Each row is a point on a tangle of strands that fork and nearly touch. The rows are in no order.
In the rows, zero is written as 100.
Two points are linked if the straight distance between their rows is under 108.
Miren: [122 111 146 101  99  82  83  99  84  84  88 110  93 121 118  72  90 104
 153 131 124  86 100  81 131 148 114 109  71  59 118]
Nizeg: [116 119 131 102  92 118 132  93 120  56 107  61 118  57 102 103  53 141
 105 110 144 120 125  91  79  60 111  67  83  76  78]
Lema: [ 72  58  93 107 101 118  81  90 132  55  97 100  69  83 119  66  88 109
  91 100  98  80 106 113  74  88  78  91  99  91  82]
zoged: [104 112 108 102  96 108 123  61 105  36 116  53 144  92  41  99  69 126
  76  90  96 129 125 115  79  78 141  73 117  88 140]
dobi: [131  73 132  96  79  90 120 166  84 148 110 105 100  98  91 128  65  57
  95 105 123  93  86  45  95 119  87  99  62 129  66]
gan: [ 90  74 109 119  88 116 107  49 134  33 102  58 115  64  91  54  82 146
 105 114 106 113 130 113  73  62 118  82  98  64 113]
lored: [138 126  65 101 110 128 112  80  75 107 128 116  92 112  83  96 128  95
  55 103 101 116 129 112 110  77 132 133 105  97 126]
zome: [127 173 128  94  90 114  78 117 111  78  99  88 126  96  84  87  87  97
 141 132 127  77 113  60 105 137 131  91 105  67  63]
fif: [117 121  63 103 102 108 131  91  71 115 142  91 108 120  59 125 107  75
  44  96  94 141 117 107  96  77 135 122 104 128 134]
pap: [ 93 133  69 115 102 113 103  64 109 125  94  90 141  83  83 145 119 112
 116  86  79 120  99 108  95  91 126  63 126 120 100]
sakan: [110 100  70 117  98 140  78 133  91 115  93 110  81  83  87 139 103  59
 113  85  89  97  92  89  30 103  98  79 127 107  40]
bero: [ 87  75  87 124 105 103 105  42 121  28 101  66 121  86  57  68  99 121
  85  94  89 126 127 123  63  73 131  72 114  80 148]
dovav: [ 77  59  73 100 123 101  83  87 117  80  93 130  49 131 120  47 154 109
  72 105  89  78  93 138 135  86  97 145 110  99 140]
Tur: [ 64  91 102 100 130  53  79  63 116 124  73 127  99 137  85  50 146  90
  77 108 103 103 102 129 133 119  84 120  94 109 149]
Loduz: [110  99 119 103  98  77 113  76 123  53 102  45 139  90  47 100  73 103
 112 102 105 120 123  64  73 102 142  78  96 102 113]
nasid: [113 111 114  97  98  85  78  62  84  79  91 107  95 130 107  40 113 106
 103 120 102  83 107 138 139 119 109 130  98  57 163]
lapu: [117 148 100  86  77 123  80 122  67 133 115 128 120 133  95  99 111  82
  91 132 100  88  82 105 121 127  90 115 102  95 110]
Zir: [ 40  80 118 101 122  39  86 124 108 131  63 113  99 130  64  99 101  74
  77  68  92 138  88 113  64 127  52  89  77 141 100]
gulob: [ 59  64  93 104 130  66  92  64 125  90  84 117  71 131 111  44 133 112
  61  87  94 106 106 134 138  97  82 135  88 107 149]
Bogo: [113  48  98  89  89  95 143 140 107 114 116  73  82  61 102 132  55  88
  66  79 115 120 100  66  95  55  97  96  65 128  59]
silu: [ 77  70  94  90  85 103  98 126 114  94 105 108  73  80 130 104  85  89
  71  93  86  77  86 102  81  95  67 102  88 124  68]
debo: [ 68  97 128  72  79  77  60 127 149 100  80 100  73  93 136  46  94  89
  82 117 109  37  73 104 133 115  66 119  93  91  59]
zazat: [115 117  76 110  98 117 104 111  78 141 103 102  99  74 118 154 100  99
 116  81  90 112  91  72  59  81 104  88 114 113  52]
nedin: [ 60  97  98  89  95 101  88  76 114  88  88  98 129 105  91  90  99 107
 101  95  91  76  91 148 115 106  76  71 116 103 133]
semo: [ 84 119  89 112  99  89  96  75  99 116  72  76 150  96  66 156 111 102
 171  86  84 113  63  87  73 124 130  63 137 125 103]
kep: [107 118 124 100  85 117 144 118 114  69 109  63 115  51  99 140  39 124
 119  87 124 118 109 106  48  63  87  49  85  93  52]
noda: [158 119  87 128 122 127 125  70  53 120  96 128  92  77 156 142 118 140
 146  76  81 120 108  97  94  77  97 108 107  73  78]
Lere: [ 85 108 100  96 116  64  75  81  97 145  88 112 119 135 103  90 131  85
  96 113  99 103  88  89 126 122  93 129  87 128 129]
pigir: [106 115  82  73  91 118  90 123 116 142 109 112  80  83 162  92 122 117
  86 114  83  69  85  69 136  87  86 135 109 114  32]
lelud: [ 95 164  91  93  81 131 113 108  89 111 107  89 153  83  85 168  82 117
 114  79  80 120  83 121  86  90 109  47 140 109  92]
mozas: [ 87  77  73  99 102  88 116  90 122  86 114  70  98  85  87 115  84  95
  57  92  90 113 116  75  89  71 122 101 100 127 102]
Lonek: [131 141 112  85  86 109 111 101 125 104 113  84  97  80 117  68  83 103
  72 109 124  96 117  75 131  73 120 114  86  77  74]
tepu: [ 85  67 114  76  73  95 123 123 129  99 120  74  94  72 131 102  55 115
  56  97 104  95  96  84 116  75  72  98  74 126  70]
zisa: [159 126 117 108  99 116  88  96  73 112  95 124  79 104 123  75 110 104
 131 129 119  84 115  73 117 122 121 124  85  62 101]
kefus: [ 79 128  68  89 103 114 108  59 126 122 110  99 112  87 121 105 125 114
  77 103  85  90 102 113 148  69 112 104 117 113 105]
vivi: [ 76  90  96 122 106  68  89  84 106 101  51  72 129  98  49 142 102  67
 165  69  93 126  65  98  46 127 119  66 137 131  91]
Fumed: [135 112  58 130 127 138 126  72  77  77 121 109  87  90  83 115 118  98
  77  75  90 131 133 121  70  50 129 114 122  88 113]
Lave: [ 78  61  69 100 113 112  97 107  82  93 111 131  53 116 110  90 125  99
  71  94  71  88  99 146  99  95  65 119 111 111 127]
gok: [105  83 110 117  98 109  85  49 137  53  78  93  70  71 137  20 105 141
 103 113 103  79 116 121 114  68 110 118 103  37 115]
zibon: [ 95 153 124  82  68 143  80 157  86 104 101 118 111  97 125 111  67 106
 136 115 117  68  74 107 103 141  63  76  99  78  69]
maz: [ 97 156 137  88  91  94  79 118  91  91  98  89 140 125  74 111  93 107
 150 129 119  97  83  65 120 154 127  86 109  78  94]
mavar: [ 78 124 128  94 103  67  84  92 120  84  81  83 152 123  66 107  84  96
 132 106 109  90  90  78  91 145 108  88  93 110 106]
gures: [ 76  65  73  93 116  70  82 160 114 150 119 118  75 127 104 115 137  61
  76 114 103  91  98  43  86 112  88 135  96 143  58]
gida: [ 67  60 125  73  91  91  79 144 130 116  86 129  64 101 146  79  90  93
  82 106  94  63  69  93 107 117  39 114  71 110  58]
rivet: [ 70  60  57 116 117  95  98 128  69 112 112 131  70 139  77 111 129  82
  49  83  75 106 100 166  89  96  66 117 119 122 153]
vob: [129 146  71  74  88 152  75 133  85 131 130 130  97 119  79  99 133  63
  52 126 105  96 101 106  98  99  87 126 121 101  80]
tifir: [ 99 175  97  90  81 141  98 107  80 110 111 120 138  91 107 147  87 144
 117 101  83 109  91 133 117  99  85  66 122  90 109]
Kif: [ 94 103 137 101 110  61  75  64 105  90  65 102 102 121 118  48 109 104
 139 112 111  86 104  94 129 139 100 117  82  64 133]
laf: [120  66 122 112 107  83 109  72  72  77  77 102  90 105 106 107  84 104
 148  96  95 110 102 100  83 113 103  97  73  86 122]
bope: [137  85 114  95  96 111  99 113  84 112 105 119  59 114 117  65 114  78
  91 115 116  84 114  76 113 110 108 140  80  98  93]
Vud: [ 71  69  63  93 134  79  70 140 111 150 117 135  71 137 111  96 175  88
  86 114  89  89  91  72 104  95  81 143 113 139  85]
rez: [ 84  36  99 100 103 106  87 155 108  78 119 130  40 128  85  76 110  48
  59  97 109  90 102  92  59 113  78 119  82 110  78]
ber: [106 130 103  88  89  79  87  94  73 150 106 107 145 132 108 116 112 105
 108 117  98 112  83  76 129 124  99 117  96 113 122]
fumak: [126 166 135  79  83 145  97 163  99  77 112 104 111  89  95  98  57 102
 130 114 143  76 105  66  95 129  94  74  94  69  42]
pamo: [109  42 101 116 115  99  90  63 104  61  78 107  69  85 126  86  99 115
 132 101 102 104 120  95  77  95 101  99  75  78  98]
fef: [151  58 142 101  95  93 129 141  82 126 100  94  92  94  87 127  50  70
 123  97 135 100 106  43 112 110 100  90  49 100  87]
til: [126 111 119  71  75 105 106 112 114  93 111  91  61  74 149  47  94 121
  63 110 109  70 104 113 158  61 102 131  94  60  78]
dume: [ 99 127 126  99  99  99 104  77  69  76  97 101 115 115 129 101  86 165
 138 119  91 106  95 131 154 123  92  92 100  67 157]
Vol: [ 57 136 116  88  93  86  65 103 141 119  75  96 153 128  58  90 116  64
 114 109 117  72  78 105 102 152  82  66 118 123  95]
popov: [123  98 132 112 113  85 107  65  52  66  81 107 102 117 106 116  92 139
 158 112  90 124  98 110 111 132 119  96  88  70 159]
rem: [125 152 109  88  81 127 122 119  68 123 121 113 109  87 138 130  76 139
 107 105  97  99 102 101 125  87  79  97  92  83  88]
tud: [139  65 108 102 100  88 155 104  97 120 113  71  98  57  94 135  57  93
  84  81 116 132 122  53 106  54 124  89  66 111  82]
ruzil: [147  61 125  98  99  79 148 114  77 112 109  74 104  91  73 111  55  82
  85  95 128 128 122  67 117  91 120 103  52 111 123]
Zimuk: [ 70  46  78 106 103 107  83 152 114  70 112 109  60 118  67 100 102  45
  75  81  93  83  98 102  37 109  75  88 111 117  69]
mefe: [132 118 139  97  89 106 114  93 122  87 104  77  97  73 127  81  72 132
 115 118 140 101 123  69 120  88 114  98  76  69  74]
lideb: [ 77  65  59 127 118 109  71 140 119  89 102  97  64  97  71 114 114  50
 113  85  92  93 106  88  27 107 105  83 123 116  54]
gib: [ 94  93  65 100 100  83 118 110  97 113 133  81 109 110  67 113  99  59
  37  94  88 121 108  75  96  83 123 122  96 140 119]
vetal: [110 134  95  92  82  96  92  55 118  95  94  90  90 103 123  47 121 127
  88 110  96  76 101 148 165  87 125 124 105  58 138]
Ruze: [148  81 117 111 101  94 125 102  52  96 120 105 103 120  58 100  87  61
  89 108 114 116 124  73  95 114 129 118  72 105 139]
Vopib: [173  94  96 121 119 140 134 106  52 116 102 149  72  75 137 128 112 114
 109  81 101 104 120 100  83  63  92 117  96  70  65]
folud: [ 64 132 126  83  91  96  96  76  97  77  95  99 140 122  89  82 100 137
 120 118 102  88  85 167 155 133  92  73 123  77 162]
fop: [ 51  82  45  89 111 107 105  96 131 127 123 108  84  94 125 118 156 128
  71  83  76  95  87 125 146  66  93  99 134 141  96]
Bak: [115  87  51 130 122 122 120  51  67  70 111 113  85  98  90 104 117 123
  94  73  67 123 123 150  90  66 126 104 121  86 151]
zot: [114  63 113 123 103  78 113 114  36 111  80 100 101 123  74 126  94  52
 117  78  81 139  79 117  55 124  96 108 111 109 136]
mev: [106  93  65 123 121 112  94  43  83  87  84 112  98  93 104 109 130 119
 138  90  66 105 115 135  97  91 116  87 120  95 133]
Rud: [ 77 102 126  95  93  55 116  85 115  77  81  50 149  95  79 132  63 125
 133  86 102 125  87  81  97 126 125  74  95 115 123]
kanuf: [ 72  77  81  80 118  90  73 126 111 147 105 128  66 101 158  86 148 108
  94 112  87  70  78  75 136  94  68 146  96 125  55]
gik: [ 59 129 108  88  82 112  51 115 151 106  82  98 123  98  99  80 105  85
 117 105 112  46  76 106 100 147  77  68 117 116  69]
sofid: [ 73 112 114  84  76 112  49 118 148  98  81 111  84 100 112  49 112  75
 108 123 112  24  78 126 105 130  68  94 120  89  64]
dos: [107  89 126 112 102  75 109 106  66  94  84  68 126 116  39 139  80  54
 131  80  89 135  75  97  45 129 119  85 118 126 112]
pev: [ 87  73 107  97  97  64  99 155 100 142 103 105 105 111 101 114  87  46
  87  96 116  97  73  46  75 121  81 108  72 140  63]
gako: [ 97 145  90  91 100  95  97  46 117 110 109  84 130  97 107  90 123 122
 103 121  92 101  98 124 164  95 124 103 117  93 135]
gal: [135 130 104 111 107 127 120  89  53 115  98 123 102  93 152 135  85 145
 148 101  87 113 100 102 116  93  92 102  92  69 110]
gudi: [122 120  99 108  91 122 138 127  87 106 109  87 113  59 107 152  68  96
  99  74 104 117 103  82  59  65  99  76 109 100  46]
ropi: [ 57  82  41  94 115  94 122 106 138 108 125  78  86  82 115 131 110 124
  56  80  78 115 102  97 111  44 108  94 122 141  85]
kam: [ 97  68  81 120 127  73 103 100  49 126  89 124  93 140  73 122 127  74
  92  83  79 134  84 135  71 114  88 112 115 123 145]
luv: [112  88 113 105  82 109 104  59 137  52 103  76  96  68 110  16  89 138
  81 120 120 102 120  99  99  58 123 107  97  40 103]
zif: [104  73 118  97  99  84  91 123 103 107 106 114  69 130  92  59 108  50
  62 111 118  80 107  82  96 121  98 136  76 110 100]
tevo: [ 94 116  59 121 111 123 104  55  99 101  80 100 108  60 115 148 124 136
 134  77  68 109 107 135  82  65 110  61 138  98  87]
zil: [ 41  82 116  92 106  66  88  94 123  91  75 105 118 114  83  89  94  89
  82  70  94 103  99 136  83 120  54  76  91 128 111]

Follow the links from the first point to the second, and from the first to the third. Name the last point that the two ways share.
rem; lapu; kefus: pap
pigir; folud; Rud: silu
popov; zome; luv: mavar
gal; Miren; lapu: pap
fef; bero; zil: silu
fumak; luv; nedin: mavar

A fork is a point with three links. Follow the links from the first point to the second and name the forks in between, in order.
fumak; Zir: mavar > silu
tevo; Lere: pap
nedin; dobi: silu > ruzil
laf; Loduz: silu > mavar
sofid; zibon: mavar
Ruze; luv: ruzil > silu > mavar
